Each row is a point on a landscape with many valleys, with its height.
A ball rolls from a point to whichever of its 4 nearest points has the largest drop for the distance, and stops where none of them is lower. Distance is the straight distance between rows; heights are no part of it.
suvum h=16.2: [112 117 100  70 153 119  83 166 124 120 122 114 118 124 139 155 118 111
 153 120 113 138  93 113 169 103 143 167  97 146 152  86 134 191 150  65
 110 133 136 159 135  73 143  99 134 128 181]
mika h=22.3: [172 123 133 147 124 116 205 153 153 116 151 144 112 192 129 101 145 184
  68 107 119  61 174 131  94 168 119 150 119  95  66 175  74  64  92 168
 153 163  79 141  90 131 103 138 154 106  83]
Lov h=71.5: [167 131  99 129 140 150  91  50 114 141 148  90 116 132 139 141 109  47
 173 146 123 183 145 147 135  60 119  86 134 107 157 147 123 211 144 133
 114 136 202 105 125 147 137 130 135 165 141]
vus h=56.1: [107 103 113 140 150 175  82  62 109 148 128  96 107 127 110 161 100  44
 192 147 108 163 103 140 113 103 134 132 150  89 149 152 123 215 158 106
  95 132 141  90 178 144 120 120 132 160 148]
rut h=53.5: [137 109 105 108 149 186 101 107  99 144 136 102 148 114 169 147 114  73
 197 128  87 196  83  79 155  60 193 125  78 181 171 146 148 209 157  68
 102 145 131 195 113 113 135  66 152  99 166]
rem h=78.7: [144 123 133 129 134 138  91  60 135 128 149  87 112 117  97 128  95  69
 142 141 141 155 146 170 112  91  79  65 140  77 148 137 111 197 163 170
 114 137 193  88 110 137 159 153 103 187 125]
muni h=45.4: [152 154 135 139 124 170 136 122 154 116 152 120 123 134 124 132 115 117
 146 149 107 157 132 125 140  87 153  98 104 128 144 140 121 163 107 108
 170 123 152 146 100 150 138 112 133 131 142]
Lat h=21.2: [163 165 116 131 101 152 127 104 132 130 143 123 141 132 113 139 146 121
 136 147 134 141 138 113 138  95 171 127 109 175 148 145 143 145 103 113
 170 119 163 119 149 166 106 123 132  98 114]
guna h=9.0: [ 90 134  87 121 134 128  37 109  79 180  89 104 164 117 130 154 124  99
 183 135 108 156 107 102 158 118 199 178  80 204 187 149 139 179 135  95
 136 139 145 126 222 118 100 114 114 105 156]
Pek h=25.9: [ 53 137 183 155 152 143 160 153 130  84  75 174 103  94 152 140 113 157
 148 133 139 119  53 100 104 130 100 144 144 106  91  95 142  94 144 102
 104  77  73 154 157 133 116 103 118 108 115]
laga h=14.7: [165 108 132 124  97 101 199 178 150 118 142 136 128 195 153  96 160 175
  71 105 115 123 174 114 110 180 178 134 103 153 111 153 123  78  66 174
 140 175 102 135  56  86 108 127 161  97 120]
nep h=25.8: [179 112 154 135  99 148 173 133 141 132 177 116 127 156 119 120 111 145
  68 102 147 140 187 146  89 131 113  76 123 138 113 156  96  97  96 168
 167 135 110 116  77 170 137 144 121 110  94]
nid h=76.6: [161 139 146 143 126 179 139  97 162 118 168 101 120 134 118 111  89  93
 124 138 140 153 163 139 114 106 114  54 116 104 128 144  94 159 121 145
 153 124 154 128  86 173 155 126 113 156 123]
mutef h=33.4: [149 102 104  97 127 102 148 179 144 143 136  95 144 161 173  94 149 145
  86 117 107 136 157 137 157 160 143 113 130 141 138 118 141 120 118 157
 121 183 157 152  23  85 149 140 113 137 166]
vedun h=27.7: [172 103 120 151 102  63 150 140 106 141 154 111 164 149 130 112 133 155
  85 117 142  85 186 166 122 188 107 131 138 111 135 156 139  65 105 164
 127 158 137  81 137 136 129 158 111 122  96]
zuves h=34.1: [ 71 137 163 142 161 106 159 189 149  90  85 200 139 116 162 130 181 189
 134 128 134  88  93  86 127 140 118 149 116 116  93 112 156  83 140 132
 116 133  79 179 116 123 115  81 123  70 138]
kef h=29.8: [ 69 152 186 168 161 169 172 153 146  74  89 152  97  95 155 130 106 167
 134 116 136 126  62 109  75 120  91 118 140  83  75 108 114 103 154 133
  96  93  56 191  93 150 134  79 117 106 127]
Mub h=52.1: [172  90 128 109 117 151 190 150 138 146 165 100 129 172 149  86 141 148
  66  90 128 154 166 144 112 138 130  85 121 144  99 127 111 121 108 151
 141 165 132 152  26 105 137 146 142 128 135]
Varu h=43.4: [144 112 127 132 126 125  97  55 113 139 143  95 146  95  82 138 124  72
 124 136 151 137 137 167 100 135 103  98 163  88 156 123 114 167 148 184
 141 114 179  44 165 139 142 148 120 168  94]
Tus h=22.7: [166 140 141 130  80 143 150 136 145 135 152 142 136 142 102 117 151 149
 104 127 145 140 173 128 128 137 174  99  94 166 139 117 140 108  75 126
 182 123 137 127  72 137 116 128 142  92 122]
Gutab h=32.4: [137 130 138 141 116 163 120  75 115 130 125 131 144 110  78 163 132 100
 126 145 137 135  99 143 117 137 123 134 147 124 139 146 131 146 130 134
 151  98 134  58 209 174 111 143 138 148 107]
bilu h=21.1: [122 109  98 117 147  80 112 130 112 124 114 107 122 117 148 112 125 120
 129 125 121 102 122 152 164 139 106 150 174 108 144  97 125 116 154 124
  94 117 141 119 152 102 126 130  98 177 146]
debag h=19.9: [144 119  87 107 124  56 118 160 108 144 109 109 144 133 149 108 147 151
 125 140 137 108 146 143 157 161 120 165 159 134 148 103 163 101 139 124
 124 139 138 116 146 101 119 145  97 145 138]
lif h=17.1: [ 70 131 170 188 135 145 193 131 137 103 108 169 117  98 125 111 100 148
 124 134 119  87  87 139  85 144  91 133 161  94  93 135 120  56 151 141
  99  87  58 151 146 154 124 122 120 137  95]
fino h=30.0: [176 113 113 112  98  49  99 115  85 157 143  98 149 123 103 120 152 146
  90 124 158 123 180 146 133 134 114 119 147 149 175 117 160  96 115 167
 146 130 183  58 139 130 141 173 106 141 101]
ker h=44.5: [122 141 150 153 131 210 147  64 108 127 129 122 115 113 121 166  83  86
 182 151 121 204  73  96 100  69 160 123 119 133 130 177 138 175 127  85
 124 130 108 115 175 180 120 111 151 104 112]
Vem h=25.6: [178 107  83  99 124  41 101 161 112 129 134  90 128 131 140  96 159 144
 109 122 132 128 159 136 172 153 117 136 145 128 165  95 156 112 115 158
 124 184 177 119  90 101 136 153 101 148 164]
Sapo h=40.0: [152 142 110 115 134 158  97 117 123 118 152 101 139 137 136 141 127  98
 153 152 116 152 117 112 163  80 167 141  92 149 159 124 132 183 120  89
 142 134 161 145 134 127 114 107 146 118 150]
kiz h=75.2: [185 162 120 150  77 116 115  77 125 167 177 102 144 129 111 125 115  93
 121 125 153 157 223 165  95 102  88  61 126 118 153 157 110 144 139 192
 154 136 208 106  84 158 175 158 160 135  82]
gome h=40.1: [110 106  91 123 148 160  57  69  76 167 101  84 143 127 136 160 120  48
 194 137 101 161 111 117 137  99 168 143 118 141 172 149 136 196 143 112
  94 137 143  97 189 130 107 115 114 136 156]
mokur h=20.0: [163 143 163 171  83 171 170 117 158 135 149 144 120 132  83 140 129 145
  98 136 138 135 156 120  98 132 144 103 103 151 113 158 130  93  88 135
 191 101 118 118 105 188 132 141 128  89  79]
Pud h=31.0: [163 130 105 116 116  39 127 200 124 121 135 143 132 159 124  98 154 192
 101 121 125  45 198 149 128 204 140 163 117 111  99 143 111  66  74 172
 122 161 119 109 107  84 129 156 130 118 128]
budon h=17.3: [156 101 127 145 143 116 169 137 150 114 164 109 130 172 156 101 116 130
  71  96 128  83 181 161 113 146  76 108 138  81  70 153  78  99 129 192
 104 180 104 151  85 129 147 159 114 167 117]
Resum h=23.0: [134 114 151 164 146 161 194 142 154  92 133 126 124 161 146  77 111 146
  90 107 117  78 149 146  82 140  83 113 147  67  57 160  74  86 138 161
  89 140  54 185  89 167 141 137 130 142 108]
boz h=15.5: [139 168 160 166 100 183 168 110 147 125 124 146 125 125  90 159 119 129
 129 166 139 138  98  96 120 125 138 122 111 146 120 153 134 125 109 126
 182  97 123 109 153 180 107 128 154  96 103]
Lutig h=36.6: [105 126 119 103 140 139 114 145 129 105 131 127 102 121 146 138 104 135
 144 137 113 146  92 131 153 111 111 136 135 124 129  94 117 141 147  78
 114 109 113 157 146 107 137 105 123 164 156]
rik h=26.6: [121 164 139 141 117 168 131 137 136 114 109 133 120 124 126 164 108 114
 160 159 131 144  83  90 148 101 136 145  97 149 128 132 127 160 118  86
 145 109 109 144 161 140 106 110 150 102 140]
foge h=22.6: [184 145 112  89  92  73  96 149 118 151 151 112 132 127 110 104 174 145
 115 128 144 146 182 128 151 136 166 130 133 183 186 106 175 129  80 132
 158 126 178 113  88 103 116 163 117 108 140]
Nibok h=31.6: [ 62 118 139 141 141 103 142 130 122 115  63 201 148 102 127 144 140 148
 134 116 146  74  70 111 119 157 121 178 168 131  99 116 149  69 144 116
 118  72  91 115 221 123  94 138 103 121  88]
gumad h=25.0: [ 72 140 142 113 135  90 134 147 118 123  82 181 138 113 130 141 137 145
 137 129 143  96  75  95 142 140 127 171 141 150 111  99 155 103 145  92
 121  95 100 136 197 108 101 135 112 115 118]
kig h=19.5: [ 63 104 172 164 146 159 165 100 120 118  83 180 125  68 101 134 112 139
 138 125 145  90  54 133  91 163  99 156 177  88  93 128 128  81 146 126
 118  64  77 102 188 143 106 127 121 148  88]
Zito h=34.4: [ 93 160 167 147 118 155 152 125 137 125  91 176 131  99  92 164 121 134
 126 155 150 117  70  81 134 157 113 153 131 142  82 127 133 106 130 102
 144  74  97 112 201 143 109 142 144 105  96]
naz h=18.5: [182 103 114 119  97  69 140 174 123 131 152 123 145 153 139 100 164 168
  93 110 133 127 179 134 122 171 157 132 127 158 146 133 148  89  73 158
 137 169 142 106  79  96 121 137 125 110 124]
Rubuk h=37.0: [118 133 130 123 122 116 161 169 150 120 143 151 130 137 141 119 137 165
 118 128 133 134 105 108 141 134 133 128 121 157 121 105 138 101 129  96
 148 135 109 156  82 104 131 103 131 113 151]
tebo h=35.3: [ 48 132 177 146 174 157 155 173 149  52  70 176 113  99 191 149 154 171
 125 108 111 134  55  94 110 127 103 119  99  95  73  79 139 109 156 119
  96 118  80 213  95 124 116  49 130  58 165]
teso h=57.2: [144 137 135 130 137 194 133  52 106 131 162 107 115 119 152 149  91  72
 186 132 122 225 113 111 121  43 160 101 129 162 153 164 134 178 139  78
 116 133 127 147 136 170 131 109 163 119 132]
Toza h=31.7: [111 152 160 147 112 130 167 155 149 125 113 185 125 122 106 149 130 173
 115 147 156 127  99  75 146 174 128 147 123 156 104 123 148  87 106  99
 164  99  98 137 147 138 104 129 125  73 107]
bapi h=20.2: [ 61 116 127 121 135 131 100 126 117 121  83 159 128 105 120 150 120 125
 141 122 125 112  68 123 124 146 130 173 155 136 124 106 132 121 157  81
 101  78 105 108 217 107 108 144 124 142 120]
pim h=55.1: [113 143 149 129 139 174 140 139 159 102 131 131 104 130 128 117  98 137
 135 147 123 157  95 121 129 114 111 111 122 110 118 111 102 143 132  95
 133 112 106 161  87 127 142 109 136 143 158]
vap h=8.3: [178 160 100  83 109 122  77 121  98 154 156 112 139 130 117 125 176 116
 153 135 123 161 154 114 175  95 197 156 103 190 166 122 161 170 110  97
 152 143 190 137 137 115  99 141 151 104 149]
Pumom h=33.6: [123 152 127 113 120 153 112 130 117 134 121 115 141 124 134 159 129  94
 168 137 120 149  78  64 160  87 166 149  79 171 143 134 137 178 117  81
 142 140 125 153 169 129 104  99 146  83 138]
gavo h=31.2: [118 141 115 123 114 122  76 118 107 141  95 125 150 135  95 159 149  97
 129 144 128 134 113 112 152 125 167 165 118 173 148 136 125 158 119 108
 152 105 138  90 217 128  98 153 122 122 132]
gado h=13.3: [141 108 122 142 156  95 127 140 149 102 146 128 126 161 134  89 109 152
  74 115 125  44 189 184  97 155  76 129 150  53  61 165  57  78 113 187
  73 149  98 135 111 128 143 157 100 165  94]
dozo h=49.2: [157 137  98 111 133 130  62  85 124 138 132  88 122 127 141 148 116  65
 164 149 123 159 133 136 150  73 136 113 125 125 161 117 124 199 137 117
 124 138 173 108 135 126 124 128 119 157 159]
limav h=13.4: [115 110 146 175 122 122 187 117 128 116 137 134 149 125 113 103  97 150
 105 125 117  69 134 172  80 170  88 130 163  85  90 175 104  48 137 152
 119 123  74 122 151 167 128 142 118 142  81]
kemu h=22.4: [158 132 172 170  96 148 206 146 144 132 158 144 114 167 101 126 112 181
  75 103 151 134 158 120  78 166 125 124 108 142  94 166 113  50  73 162
 170 121  82 110  98 160 114 153 135  67  69]
murev h=27.9: [105 132 137 125 116 119 110 113 123 130  91 153 137 114  95 154 134 128
 117 142 143 125  84 108 140 154 136 164 140 165 135 121 134 120 130 109
 138  87 107  92 217 136 106 154 129 129 111]
Nebo h=36.3: [110 119 150 130 138 154 162 146 144 124 134 119 113 121 139 101  87 130
 111 120 124 125 113 148 111 144  87  92 146 103 106 131 108 109 157 136
 107 116  92 146 106 138 147 128 100 171 142]
Fub h=31.3: [122 177 171 176 111 189 162 111 156 108 118 125  98 110 103 144  87 117
 140 167 133 151  85 104 114 123 113 112 108 102 105 150 114 135 116 105
 159 102 105 127 130 184 136 116 146 127 104]
Gamiv h=18.9: [ 35  74 164 156 162 161 138 116 124 109  88 151  85  98 131 111 100 113
 156 116 105  97  50 154  86 123  94 158 189  53  97 112 102 133 167  95
  83  72 112 127 161 140 117  85 103 173 124]
kotam h=19.2: [ 90 118 101 107 138  69 115 173 125  94 102 166 141 118 158 127 158 153
 145 127 135  74  96 126 157 139 124 178 156 119 137 104 152 101 143 110
  89 115 117 146 173 106 115 113 102 145 150]
Nop h=14.8: [141 109  85 129 136  70 129 156 133 128 129 114 135 140 153  98 140 132
 117 131 129  79 163 155 164 172 109 134 146  99 130 123 122 101 142 162
  84 163 133 144 100 112 144 143  90 169 146]
kudub h=40.6: [108 114 112  82 142 166  89 147 138 101 142 113 131 127 156 153 111 112
 152 134  89 155  81  90 168  89 154 144  78 145 143  93 133 210 149  67
 108 143 139 181 105  74 158  71 166 117 179]
Dalig h=68.5: [189 133 113 126 122 126  86 103 132 140 165  93 129 127 126 122 120 100
 122 125 151 159 192 146 136  90 110  64  99 129 146 122 125 165 124 166
 145 149 194 131  57 144 151 154 129 148 130]
tadud h=10.9: [101 105 138 168 143 108 153 160 141 103 105 161 138 131 142 100 130 163
 111 128 121  34 149 154 125 160 114 160 139  82  98 150 114  61 126 153
  95 118  69 139 122 135 131 130 103 145 100]
soze h=40.4: [145 154  92 123 116 110  51  77  68 167 124  90 141 129  97 151 170 101
 139 142 115 149 151 134 141 100 153 121 138 153 189 139 139 156 118 147
 140 120 198  59 204 139 115 173 134 136 116]
Lam h=22.5: [180 101 106 132 112  58 122 160 111 142 154 100 137 150 148 105 129 140
  92 110 131 124 183 158 136 148 121 109 123 137 147 113 143  94 110 173
 124 181 163 126  69 115 141 146 101 138 137]
tebu h=29.1: [102 128 115 128 126 177 100  72  90 170 113 123 140 108 119 164 103  87
 176 135 116 183  85 103 126  93 184 148 109 189 159 165 143 166 131 107
 130 131 130 111 215 155  97 126 125 105 125]
Mut h=59.8: [ 87 141 155 144 145 192 130 125 147 103 108 126  79 105 128 149  87 113
 192 152 111 155  65  92 118 105 111 127  98  92  98 119 100 180 146  78
 112  98  81 187 132 144 137  76 158 128 145]
fam h=70.6: [173 123 137 118 119 167 140 120 150 135 164 107 127 148 122 109 128 122
  96 123 130 159 172 141 128 104 154  64  98 142 120 122 112 148 108 153
 160 145 157 149  18 136 153 130 147 134 142]
dugo h=34.6: [105 154 155  92 124 111 143 175 156 125 121 173 135 118 128 126 157 171
 125 134 147 138  76  73 167 164 147 158 105 177 121  95 167 121 116  93
 153 124 113 154 130  87 100 114 146  53 129]
famo h=54.5: [125 105 129 108 149 119 105 105 130 129 131  99  90 121 125 124  80  91
 137 132 132 131 112 151 132 125  93  97 155  86 136 109 112 168 155 125
 107 120 154 108 123 121 153 129  95 192 156]
fupo h=24.6: [148 114 112 122 112  65 133 131 108 136 121 123 161 130 118 118 134 156
 102 131 143  97 138 145 135 166 114 159 164 144 147 135 153  88 114 128
 137 118 124  82 175 129 123 161 106 136 112]
Til h=37.8: [132 109  81  85 165 131  46 132 100 139 132  75 124 119 154 158 117  77
 167 139 100 166 107 111 181  83 161 145  89 138 183 104 126 232 155  86
  82 151 144 153 144  94 144  94 136 135 195]
mugu h=18.8: [149 144 134 126 107  91 195 199 163 107 126 172 111 180 133  92 184 191
  72  97 117  60 170 115  99 183 179 165 107 123  82 162 103  64  73 179
 144 185  82 143  85  69 118 130 168  91 107]
Kore h=32.6: [ 91 169 200 179 141 180 177 131 150 103  95 154  99  92 124 152  87 146
 138 150 148 141  67 101  99 143 103 131 129  87  68 114 102 107 132 102
 135  75  52 164 118 155 125 112 136 100 119]
zem h=75.8: [193 175  94 146  74 117 132  51 106 185 180 103 159 118 100 151 136 105
 132 134 153 157 205 162  95 103  87  80 138 137 171 167 132 130 139 180
 165 128 226  71 147 155 164 140 160 128  76]
zube h=26.8: [163 122 142 142  96 120 138 118 143 124 148 122 143 122 100 126 120 134
  99 130 149 124 156 156 118 148 108  98 134 134 132 137 145 101 115 137
 156  94 125  83 147 160 132 150 105 134  98]
beg h=11.7: [ 65 107 135 140 145 120 140 121 113 105  81 153 119 102 134 112 118 131
 145 122 122  88  75 149 110 135 107 162 186  88 111 125 132 101 157 113
  95  76  93 121 167 122 111 108 105 158 121]
fom h=63.6: [118 139 145 150 135 177 133  96 145 107 141 109  97 129 108 138  86  87
 165 171 118 156  98 122 121  99 124 109 121  92 120 153 101 175 140 102
 134 114 112 112 143 162 142 107 127 170 137]
Rosuz h=29.2: [103 114 158 148 139 155 148  75 123 136 110 183 135  80  66 149 126 120
 129 121 154  98  74 143  97 176 110 171 177 110 112 126 125 107 135 149
 145  86  86  77 236 159 106 156 131 164  73]
tid h=26.7: [119 114 125 120 136 111 138 114 127 127 121 110 126 121 127 111 102 113
 125 136 138 108 117 169 125 145 100 113 162 105 136 115 114 105 154 129
 113 110 128  97 142 134 133 137  92 173 142]
Zap h=31.9: [ 72 155 164 129 158 128 165 161 151 111  96 182 119  94 154 147 145 181
 133 128 149 124  73  74 127 155 108 136 110 145  80  81 149 100 138  95
 134 107  93 183 125 107 110  97 152  59 129]
sefog h=74.3: [166 108 118 135  89  70 100 104 114 156 162  80 132 124  99 106 112  96
  89 103 151 139 198 181 110  84  56  66 135 116 169 136 126 124 135 194
 135 168 195  90  80 132 168 180 107 157  82]
Rovo h=46.1: [144 148 101 138 120 162 109  25  83 170 166 111 143 116 116 157 127  69
 180 139 136 192 153 151  93  72 135  97 164 145 169 172 141 175 150 135
 127 133 190  79 174 147 130 136 163 135 105]
genam h=11.1: [162 104  99 139 145  60 117 163 136 121 150  96 125 158 143 108 137 149
  93 105 121  68 198 160 141 162  92 127 133  85  93 146  98  96 111 196
 102 183 132 138  82  99 144 168 110 152 126]
Puva h=30.3: [ 97 160 138 118 113 114 131 148 137 134  88 167 136 114 115 165 131 142
 127 148 147 125  84  73 151 150 133 163 117 171  97 108 135 126 119  88
 143  98 104 130 206 131 102 149 128  83 116]
goti h=46.7: [163 101  92 103 137  65  89 145 115 142 137  79 124 133 133  98 137 119
 101  98 126 150 162 145 162 109 100  92 131 122 173  95 158 143 134 182
 124 195 199 130  55 100 161 157  94 171 159]
padir h=27.8: [158 110 130 135 107 100 116  98 107 143 139 120 154 114  84 138 132 138
  91 126 160 115 148 159 113 173 101 125 166 136 157 136 139  98 133 163
 141 100 141  54 182 142 142 167 113 151  87]
rodi h=53.4: [115  92 109 120 153 176  87  91 106 133 123  97 113 121 138 160 101  57
 202 147 103 167  90  97 140  85 150 150 114 120 142 137 114 207 154  80
  78 127 125 144 150 132 130  75 129 153 166]
pifuz h=76.7: [188 134 108  93 107 108 102 124 144 169 166 106 133 137 129 113 146 120
 102 118 130 171 217 140 155 113 158  82 106 160 161 114 152 147  87 152
 166 155 217 133  11  93 150 153 171 115 152]
Foni h=30.2: [137 131 161 165 132 162 188 136 158 122 139 119 110 139 115 110  86 151
 111 126 131 126 130 144  87 150  96 100 131 113  99 137 104  87 128 139
 146 116  65 147  93 158 144 132 122 131 107]
zumip h=24.4: [186 189 103 128  89 152 157  58 107 169 183 119 132 119 122 145 123 111
 167 139 144 192 189 126 119  80 145 100 123 188 174 172 155 149 130 123
 177 128 204  99 152 167 132 143 175 103 111]
dob h=8.4: [136  97 131 110 170  93 131 212 150  91 108 161 129 151 146  96 143 196
  84  88 116  15 174 170 128 145 123 143 121  75  64 122  90  88 120 166
  67 162  83 140  58  76 157 147  89 146 115]
Dofo h=30.5: [100 117 144 125 146 154 189 173 148 113 112 140 131 165 172  85 158 164
 100 106 100 118 129 120 122 149 122 128 124 126  72 120 113 101 145 139
 119 152  73 188  45 115 150 100 148 121 144]
val h=33.7: [ 79 116 150 129 145 178 130 100 135 123 104 140  98 103  89 143  94  96
 163 135 136 132  62 142 106 135 113 145 153  82 104 140 112 158 146  90
 110  72  94  98 181 148 125 120 147 173 124]
nes h=50.2: [143 132 120  88 139 151  98 147 151 122 156 108 135 138 143 129 137 128
 129 145  96 159 122 118 176  89 173 117  96 144 144 104 130 174 116  89
 147 129 171 153  64  92 139 112 152 119 164]
kab h=16.6: [ 54 124 171 144 153 158 150 131 130  95  93 157  79  83 128 132  84 129
 161 133 122 121  62 130  90 127  97 135 155  80 101 112 108 121 162  92
  93  84  95 162 141 133 130  88 117 154 136]
safop h=44.4: [ 72 146 159 114 162 161 133 162 145  93  98 153  94  88 149 150 108 151
 156 127 115 143  56  85 120 110 107 123 100 106  97  81 118 139 157  76
 110 112  86 198 114 100 136  74 156  82 160]
guzu h=57.4: [180 135 110  86 129  82  67 123 118 148 146  81 129 121 107 113 134 112
 113 123 143 159 177 144 169  85 118  91 117 137 170  92 158 152 119 146
 131 148 207 109  82 114 144 160 118 155 138]
valef h=24.7: [164 122 124 110 123  91 131 146 123 144 148 110 142 133 130 113 124 144
 106 130 148 136 152 151 152 142 130 116 137 143 152 101 146 119 121 122
 158 133 141 104 110 134 130 136  97 136 143]
nit h=30.1: [ 83 111  92 148 139 172  43  62  72 190 107 107 163 109 106 164 138  83
 180 137 107 154 107 127 127 132 179 157 134 167 185 139 126 180 132 142
 127 139 152  70 234 139 103 149 130 141 136]
funa h=13.2: [ 95 115 109 108 140 102 148 189 166 112 121 155 139 150 162 100 182 171
 105 121 103  91 147 120 149 162 139 143 118 111 102 127 132 105 141 136
  89 163 103 178  52  78 144 109 146 131 170]
nalog h=13.7: [155 114 133 137 115 134 164 131 142 122 158  94 142 144 134 103  87 128
  92 114 141 128 160 161 109 144 106  75 137 118 111 128 109 107 133 148
 133 132 116 112  96 150 143 135  91 151 120]
lezu h=19.1: [138 115 132 101 119 105 181 177 162 105 122 133 132 212 161  78 180 170
  74 111  98  80 185 133 128 171 151 137 129 114  79 147 112 104 102 170
 115 173  90 152  33  52 138 131 181 112 143]
buke h=40.8: [ 83 129 139 118 140 131 154 164 147 111 123 149 117 123 165 101 127 166
 133 120 109 118  97 129 137 125 107 129 134 119 106  98 120 102 148 108
 107 128 110 191  83 120 145  92 125 152 169]
pevo h=46.3: [158  96 109 129 128 110 126 129 133 141 155  77 115 160 156 103 101 107
  79  97 143 127 169 158 120 136  70  69 137 111 120 128 117 128 134 194
 125 190 162 152  60 133 157 167  91 168 130]
nebe h=9.4: [110 106 124 138 166  73 113 188 137  96 105 165 133 141 139  98 139 174
 111 108 120  21 167 163 135 157 127 150 135  77  99 122 108  80 128 154
  69 131  80 139 106 106 143 126  88 146 131]
Moruv h=35.8: [ 89 146 126 117 123 132  93 153 121 159  90 150 147 112 118 182 137 105
 156 147 119 137  76  49 155 136 170 172  88 188 121 139 134 162 121  81
 130 120 121 133 224 132  92 117 134  81 133]
Tuvam h=25.5: [160 109 128 124 146 141 190 154 162 108 149 123 110 195 152  93 140 153
  67  97 111  84 171 139 118 150 106 123 143  86  36 153  72 106 106 174
 107 175  80 168  61 102 141 136 154 139 102]
Fepe h=25.4: [133 135 115  83 119  74  89 157 118 135 118 124 135 124 127 137 145 145
 121 130 142 136 118 121 162 138 142 174 138 177 158 107 156 138 128  84
 140 114 137 110 163  97 103 141 109 113 143]
vev h=75.9: [208 148 111 125  73  96 108 107 126 166 177 116 133 133 115 120 151 132
 107 118 154 141 232 149 120 131 119  93 112 153 159 129 145 111  89 160
 167 126 191  94  87 142 143 163 152 109  95]
lugep h=24.5: [145 140 134  93  90 111 138 155 147 129 149 145 137 128 119 107 170 163
 105 134 142 153 130 108 158 146 188 148 101 191 151 115 172 118  75 110
 167 140 149 132  82  94 113 133 136  86 138]
lef h=42.6: [173 170 135 151 105 187 160  77 135 133 168 128 133 129 119 129 110 111
 155 144 122 165 170 122 108  78 145  77 118 140 147 165 135 144 119 128
 177 127 169 129 109 189 136 127 173 115 110]
Pon h=68.6: [157 110 102 111 117  75  69  89 108 161 137  76 103 128  98 100 111  84
 113 112 143 154 173 156 122  65  64  64 133 104 178 111 139 154 156 180
 126 163 205  98  79 117 178 170  83 188 115]
peba h=21.5: [114 136 146 168 137 133 204 170 145 125 113 173 128 163 139 114 158 177
 103 104 125  98 133 112  98 167 138 146 111 123  80 141 117  54 112 154
 140 144  61 172  70 110 121 103 151  90  99]
Razi h=46.2: [ 81 103  75  97 159 142  10 121  85 174  83  97 133 114 129 164 121  71
 177 123 105 140 110 121 157 131 154 180 118 132 183 108 109 195 163  97
  88 121 126 104 201  93 123 122 102 156 182]
valit h=40.7: [165 153 112 139 108 138  93  40  73 158 144 111 160 104  86 153 169  91
 130 137 151 144 159 164 101 111 122 112 156 126 175 132 137 156 138 191
 152 117 194  41 204 158 145 155 156 148  89]
bazem h=15.8: [195 178 110 117 106 147 119  86 129 148 174 113 137 130 132 132 146 104
 154 150 119 170 186 127 143  83 171 119 107 156 165 141 147 157 113 119
 169 135 202 137  97 141 121 128 165 118 142]
Mes h=18.3: [149 119 129 145  99  96 194 175 136 137 142 155 131 163 128 119 142 185
 100 115 127 101 156 129 108 185 146 136 118 147 113 146 137  49  91 141
 156 161  95 129 104 126 113 136 121  99 108]
gedar h=31.8: [150 136 101  83 133  54  58 143  78 158 118  95 142 126 109 124 166 134
 101 137 146 144 159 127 168 125 140 155 152 162 189 104 160 123 118 127
 134 120 165  72 175 114 115 175  95 140 128]
lobu h=35.4: [ 46 132 162 115 169 134 160 179 163  71  64 181 141 134 167 114 197 187
 112 119  92 101  97  89 126 136 119 132  91 104  83 105 150 105 147 129
  97 148  76 200  54 103 125  65 146  57 151]
bugob h=41.2: [ 96 105 107 150 146 186  71  22  66 188 138 116 151 112 107 168 128  67
 189 113 127 199 126 163  93 101 157 121 167 142 169 154 137 183 149 145
 109 150 163  73 210 152 109 136 146 131 118]
mesuk h=34.5: [ 89 130 129 102 145 147  95 160 129 108 102 139 120 108 137 161 118 116
 154 117 117 142  75  85 150 103 128 146  82 140 128  98 135 188 151  64
 117 120 102 171 158  90 133  83 157  94 171]
gaz h=15.7: [ 46  96 133 149 156  93 121 165 146  72  75 179 124 121 155 113 146 141
 140 129 130  46  82 116 123 138 112 172 154  87 109 112 132  99 145 134
  83  89  79 127 177 127 112 102  97 134 122]
fida h=15.3: [149 137 156 155  99 175 171 119 170 132 163 136 121 143 104 125 121 136
 109 124 136 146 147 128 121 131 149  85 104 137 123 135 117 116 101 126
 181 121 108 130  74 170 132 131 141 112 111]
neb h=11.5: [127 123 114 140 131  99 151 192 152 112 126 169 136 145 144 102 157 172
 120 116 119  55 158 135 135 168 131 151 127 114  95 127 127  71 112 147
 112 159  88 161  88 107 126 115 124 117 136]
ponoz h=28.9: [ 80 143 155 142 135 139 158 169 142 108 101 174 110 103 130 137 123 160
 145 135 139 126  70 103 130 125 101 148 136 134  98 105 140 100 139  96
 130  88  82 167 136 129 117 103 131 108 120]
Ribi h=38.3: [130 138  82  86 146  92  25 138  82 163 102  86 133 128 126 148 149 100
 137 129 118 167 127 117 169 111 166 167 117 153 187  88 138 179 124 103
 117 126 153  96 195 105 115 149 114 128 164]
gil h=16.1: [168 173 116 110 117 143 109  72 101 168 144 112 143 125 128 153 136 105
 177 126 115 189 138 112 143  67 192 140 121 204 167 158 148 150 124  91
 149 148 175 133 166 145 103 132 155  84 128]
zezas h=28.8: [126 129 150 142 102 105 166 139 132 132 122 161 134 125 109 132 125 162
 109 134 150 102 124 126 132 172 121 149 143 158 120 134 148  51 121 110
 157 107  93 119 148 143 113 140 103 125  99]
bop h=86.3: [163 137 107 130 139 182 121  81 141 126 194  93 130 134 162 125 111  86
 162 149 115 184 162 131 148  54 142  63 110 134 144 142 111 196 135 123
 148 159 190 172  67 144 153 112 157 156 153]
vek h=37.3: [148 147 109 130 125 141  86  73 106 136 135  97 139 124 108 157 134  77
 137 147 125 146 134 150 127 103 141 121 139 131 156 144 130 179 135 130
 140 113 173  68 187 149 116 153 134 143 119]
ruruf h=32.1: [ 91 111  94  84 150 109  84 138 115 132  98 117 106 110 161 127 104 102
 145 113 116 115  79 137 138 117 114 168 153 113 150  77 122 154 174  75
  76 111 130 131 173  91 129 114 109 163 176]
givig h=37.9: [ 32 103 151 111 157 122 114 175 131  51  81 184 115 105 179 140 141 139
 145 104  96  94  48 105 124 101 115 156 120  94 109  84 151 128 170 106
  72 116 100 191 155 118 121  61 117  89 164]
Keke h=23.5: [130 137 107 126 101  68 163 198 138 123 133 172 132 153 134 100 168 199
 117 116 139  61 161 115 126 200 162 165 110 136 111 156 142  58  75 155
 138 161 101 129 118  97 107 138 130  94 124]
Suvu h=49.8: [ 99  90 152 118 154 164 129  94 140 122 137 119 101 119 106 122  75  87
 149 137 124 125  93 175 103 143  83 107 167  63 111 131  98 167 165 112
 105  95 124  99 144 140 146 125 110 191 138]

Call two points neighbours if one is among the 4 nearest of the other. Go from one point of each pair to the other, from neighbour to neighbour, staying as low as possible. Name the highest point that can't be avoided.
boz, debag | kemu
vap, suvum | ruruf
laga, nalog | nep
fida, boz | mokur
fida, vap | Lat

Where does a ball stop that starts at each point below?
dozo | beg
lezu | dob
valit | beg
buke | dob
lobu | dob
zuves | beg
